A landscape with many valleys, sampled at points; each row gives a point and its height.
A ball rolls from a point to the lowest of its 2 nearest points, and stops where none of them is lower. Distance is the straight distance between rows; heights are no part of it.
<37>: [-12   7 -27  17  22  -9   1   8   6   7  -1   9  -1  -6   3   5  30  -9
 -20  -8  16  11 -20   9   0  -1]  height 41.8
<398>: [-25 -39  13 -14   4  20 -17  23  19  -1   9 -13 -21  12   3  15  -5 -11
 -24  -3 -23 -21  19   5   1 -19]  height 80.4
<403>: [-20 -21   2   9  14 -11 -19  31  17  -6  -3 -16  -5 -11   3  -4 -10   7
   5 -26  -6  -7  33  -2 -19  -4]  height 60.2
<41>: [ 24  36  -9   7  15 -25   5 -27 -19 -12  -5   5 -17   7   7 -17  15 -11
  -1 -10  16  -9 -13 -25   3  17]  height 62.8
<278>: [  4   1   1 -15  -7  -3 -17  20  -2 -15  17   9 -25   0 -12  17 -13  12
   8  -3   9  19  -6   8 -15 -10]  height 19.6
<126>: [  3  -9  -6 -16  -3 -14  -7  -1  14   2  -1  -3  -1 -32   8 -15  17  -1
   8  -3 -24   3  22  -1  -9  21]  height 54.9
<350>: [ 16   1 -30   9   9 -11 -10 -12  23  17  -4  41  10 -10  -3  -7  22  -7
   6  13  -2   4 -17 -14  26  20]  height 76.0
<639>: [  7 -26   9   2   0   2  -1  17 -19 -16  -2  -6   0   5   4 -25 -30  -6
  16 -18  -9  -6   3   0  31  10]  height 71.1
<194>: [ 15  -7  17 -10 -25  -2  -8 -19 -12  10  -6   0  -6  -6  12  31   0  15
  -6  14 -16  16  15 -18 -11  -6]  height 48.6
<453>: [  8  13 -24  18   7  -4 -10 -18 -16  24   1  10   0   6  11   8  13   0
  16 -18   3 -21 -27   3  -1   4]  height 27.1
<624>: [  8  16 -23   0  13 -20 -19  -5 -21  18  -3   3  14  21  -4   7  13  -7
   7 -16  15 -21 -35  10   5  -4]  height 19.8
<516>: [-13   2 -14  -6   6  -5 -15  -5  21  14   0  -1  20 -19 -15  13  21  -8
  -4   2 -12  -4  -5  22 -10   2]  height 31.1
<724>: [ 27   6  -9   6   7 -16  -1 -19   6  14 -27  20   1 -14   3 -30  13  -7
  16   4   4   6 -14 -17  22  24]  height 74.1
<495>: [ -1  13  24  14  -4   1  37 -28 -16 -12   4  -5  -3 -22   8   0  12   2
  -1   6   1 -12  11  -5 -22  12]  height 55.8
<741>: [-19 -32  28  16   8  -3  -7  19  14 -19   9  -1   6 -31 -11 -10 -13  13
   5 -21  -1   2  39   8  -6   3]  height 62.9
<76>: [-13   0   8  -2   7   0 -10  21  -7   9  -7 -22 -17  24  17  12  -2   2
  -4  -8  16  -3   2   0 -24 -22]  height 43.9
<223>: [-13  42   2   8 -10   9  10 -37  -2  20  15 -24  12   4   6   7   9  22
 -29   6  -8  -3  16   9 -18   2]  height 45.5
<573>: [ 13  57  -9   4  13 -11  -7 -36  -9   7  -3  13   6  13  -8  -5 -30  -4
  -9  12  16   2 -27 -21  21  -1]  height 39.6
<791>: [  5  -3 -12  -6 -14  10  -9 -28 -13  29   1  13  -2   6   8  35   1   7
  -8  10  -7   4  -5  -1   1  -9]  height 44.5
<326>: [  4  -1   1 -12 -14 -16  -1   4  16 -18   3   7   6  -9  -1  -1 -26 -11
  22   1 -14  17  -3 -11  -1  14]  height 36.7
<553>: [ 10  29   4  26   1   4  14 -43 -33  -3   2   9  -6  -9   9   6   1   1
  -4  -8  11  -5   3  -6  -7  10]  height 58.3
<165>: [-13 -25  39  -9   8  16 -16  27  27 -25   1 -11   2  -1 -21  -9   8  -8
  -4   6  -4 -11  27  -1  17 -14]  height 57.7
<512>: [ 10   1 -11  -5   2   7  22  -3 -20  -8  13  13  -8  31   7   7   1 -17
  -1  13   0 -19 -26  -1   8   0]  height 35.4
<371>: [  2  20   9   6 -25  30   2 -15   3  14   4  -7   6  22  -1  11  -8   4
  10  12   5  11 -19   3  -5 -10]  height 18.7
<336>: [ -8 -18  -3  11   5  18 -11   3   2  13  -4 -15  18 -15  -6  -8  -6   0
  -4 -11 -20   3  19  17  18  -1]  height 75.2
<651>: [-14 -29  40 -13   1   0  -2  29   5 -21 -16 -16  -3 -14  -3  -2   4  12
 -10   6  -6  -9  27  -8  13  -8]  height 64.0
<661>: [ 10  -5  -5  19   9 -13  24  -6   4 -10  -3  16  12  -8  -4 -12   3 -15
  27  -6  -1 -10 -17  -1 -13  24]  height 47.8
<240>: [ 11   7 -11  -4  -6   7  18   1   9  -2   0   9  -5 -12   0 -16  26   5
   0  20   0  13  -4   0  11   9]  height 79.8
<29>: [ 15  41 -14  18  16  -3   0 -33 -26 -12  10  14 -20   3   1   5   2  -5
 -18 -13  20 -10 -11 -12   5   7]  height 60.3
<261>: [-13 -41  -6  -7  -3  35 -18   8  12   8  21   2  -9  15   0  14  -5 -12
 -13  -4 -25  -7  15   6   9 -10]  height 78.7
<211>: [-19  22   1  -3 -14  11  12 -17   8  16  15 -33   2  -8  12   8   5  10
 -17  10 -24 -11  -2  15 -11  -1]  height 41.5
<476>: [  5 -13  13 -10 -11  -7   2  -5  -5   0 -13  -3   6 -26   3  10   6   4
   0  11 -17  14  17  -7  -4   6]  height 52.0
<594>: [ 20  13 -17   5  -1   8   4 -15   0  18  -1  30  -2   7   6   2  30   6
  11  17   9   3 -16  -8   9   7]  height 77.6
<614>: [  7 -13  27 -20 -20 -18 -14  16  -1 -24  -6  -8   6  -3  -9   1 -31   8
  11   0  -3  21   2  -7   8   3]  height 25.4
<695>: [  3 -19 -30   8   8   6  -7  -3  -7  28  -6  17  10  14  10   4  11   0
   4  -9  -1 -12  -1   0   6   1]  height 33.3
<217>: [  5 -23   4  13  -6  12   7   5 -11   4 -12 -11   3 -21   4 -26 -18   3
   8 -16  -8   5   9   8  24   9]  height 73.5
<792>: [-14  17  -8  15  10   6   7 -11   1  10  -1   0  -1  13   4  19  20  -8
 -18  -1  20   4 -15   3 -19 -12]  height 42.0
<462>: [  8  38 -12   2   4 -27   9 -22  -4 -14  12  20 -10 -11   0   0 -23  12
  -4   0  15  24   4 -19 -10   8]  height 48.3
<517>: [-20 -21  -4 -11  20   7  -6  19  16   8  -3  -8 -20  19   4   6  14 -15
 -12   2  -2 -34   7   9 -14 -16]  height 82.9
<402>: [ -7 -12  -3 -16   7   5   6  26  -9   1  -2 -17   1   5  -7  -3  -2  17
 -13   4  -4 -18  12  16   0 -18]  height 72.4
<143>: [  9  38 -14   5  18 -24  -6 -23   2   6  -1  23  -7  -9  -2  -2 -38   3
   9   5   6  11 -20 -21   4   6]  height 44.6
<47>: [  8  25  13  11 -14 -13   4 -19  -6  -7  -1   4 -11 -22   3  -1 -20  11
   5  -3  12  33   3 -10 -10   8]  height 45.4
<761>: [ 14  51  -4   2 -14  15  -5 -37  -9  12   8  -2   6  26  -7   1 -19   7
   1   8  15   1 -11  -7   4  -4]  height 31.4
<468>: [-18   0 -19 -13   0   5 -15   6  25   9   3 -18   8   0  -4   3   7 -20
 -11  -7 -20  -1 -13  14   0  -2]  height 25.5
<441>: [ -7  -7   4  -9  -2   9  24  20  16 -10  -8   2  11  -4 -11 -11  22   0
 -10  29   2  -1   6   3   5  -2]  height 78.6
<558>: [  6  15  -9   7  -1 -10   7  -3  16 -10   2  17   3   7  -7  -5 -15 -15
  25   4   4   9 -22  -7  -9  13]  height 43.0
<222>: [  1   0 -11  12   5  -6   6  11 -11   8 -10   5  15  -6  -9  -2  -8  14
  17 -11  14  10   1  16 -13  -4]  height 35.9
<2>: [  2  -4  26  -2 -24  28  -3  15  14  -1  -4  -7   0   5  -8   4   2   1
  11  19   3  18  -8   7   1  -8]  height 34.1
<358>: [-15  -7 -16 -12  11  -1  16  17  12  17   0  -4  20   4 -11  -2  13  13
 -27  22  -4 -12  10  23  -1 -16]  height 75.1
<136>: [ -5  13   8   1   2  -9   8 -11 -23 -14   2 -15 -11   4  16  19  -6 -18
  -1 -12  -3 -11  -7  -6 -21  -1]  height 55.3
<601>: [ 18 -10   0 -20  -5 -18 -17   9 -11  -3 -19  -2  22   0 -16  -9 -17   6
  14  -1  -2  17  19   0  13   0]  height 4.4
<721>: [-12   2   4  -6 -11  -1   2  13  17 -11  20   7  -7 -13  -7  12  -4  13
   2   9   1  21   1  12 -22  -3]  height 28.9
<144>: [ -7   9 -14 -10  -6  11  25   3 -12   0  18 -11 -10  28  13   0   3   6
 -12   6   2 -25 -17   3 -10 -10]  height 22.2
<352>: [  5   3 -10 -20  -8   7   4   8   7  -9  11   8   7  30  -9  -1  -2 -21
   3  19  -5  -4 -29   5  16  -3]  height 28.5
<662>: [-12 -21  19 -15  -2  -8   3  33   8  -2 -12 -12   0  -1   1   7  -2  31
 -24  16   2  -6  29  -4  -2 -19]  height 68.6
<190>: [ 22  18  13   8   3 -20  16 -21 -19 -11 -16  -5 -11  -2  12 -28  -2 -19
  10  -8  13   0 -15 -16   5  18]  height 66.2
<271>: [-13  -2 -20   9  25 -11 -11   6  14  15 -11  -2  21  -7 -15   0  37 -11
 -12 -10   3 -17 -11  17   2  -2]  height 36.3
<417>: [  0 -21  34 -11  -8  19 -12  34  12 -17  -2  -5   8  18 -12  -8   5  -7
  12  12   7   0   7   6  14 -10]  height 48.0
<65>: [-13   9   4   4  -9  18  27   4   5   2   3 -27  -5  -1  19 -11   6   4
 -12   7  -9 -19  -9   2  -1   0]  height 35.1
<266>: [ 10   4 -20   8  21 -20 -15   1 -16   6 -14   5  23  -1 -19  -3  -7 -10
  15 -18   9  -1 -22  13   8   3]  height 28.7
<663>: [-10  -6  16 -11  -5  -1 -14  25  -6  -7   5  -8 -25  22  -3  30  -9  10
 -20   0  18  14  -2   5 -21 -30]  height 33.5
<347>: [-12  13 -23  -2  -4  -4  10  -4   6   2  21  14  -6   6   0  19  -4   5
 -15   7  11  19  -9   6 -12  -8]  height 36.0
<180>: [ -6 -18   1 -11  -5 -11 -19  23  24   0   1 -10  -8 -17  11  -7   7  20
   8  -9 -15   2  30  -4 -20   9]  height 57.4
<17>: [ -8 -31  13  -1   4  15  -8  19   0 -28  16  -6  11   5  -5 -19 -17  -2
  13 -18  -8 -14  24  -3  21   0]  height 68.1
<460>: [  1 -41  30   4   3   4 -16   3   2 -31  14   3   2 -15 -10 -16 -11   3
  20 -31  -2  -1  43 -14  13   7]  height 65.4
<401>: [  7  14  -1  23  -2  -4  20 -10 -13   8  -5   8   6 -17   6  -8  -2  25
  13  -1  19  22   8   9 -14   4]  height 40.5
<657>: [ -3  12  23   8  -7   9   1   1 -26 -11  -1 -22 -24  15  16  14  -6   2
  -2  -8  15  -5   1  -9 -18 -12]  height 51.1
<152>: [  4 -12  12  12   5 -12  39  -1 -10 -15 -12   7   5 -20   3 -13  14  -6
   1   5   6  -6   2  -2  -9  12]  height 52.1
<160>: [-10 -10 -18 -23  -1  11 -12   7  20   5   5   2   0  28   0   3  16 -32
  -6   8 -10 -12 -23   3   8  -1]  height 12.8
<565>: [  6 -19 -21  -5  -7  15  -7   3   4  21  -1  17   2  15   6   6   0   9
   1   8  -3  13   9   1  12  -7]  height 39.0
<400>: [ -7 -34  13   7  -9  31 -15   8  -6   3   0 -13   8   5  -2  12 -22 -12
  -4 -11 -25   4  11   5  22  -9]  height 76.9
<774>: [ 25  -7  15  -7  -6 -16  15 -10  -5  -4 -21   7 -12 -20   4 -41   4 -12
  16  -3   7   8  -3 -14  15  23]  height 70.6

Call two points neighbours if one is among the 2 nearest of the other. Go from one point of each pair to the other, from neighbour to neighbour, staying as low as possible. Name the highest point that can't be avoided.
<144>, <278> => <792>
<160>, <144> => <512>
<624>, <371> => <462>

For each start below, name the point where the ball stops.
<594> => <601>
<400> => <624>
<741> => <624>
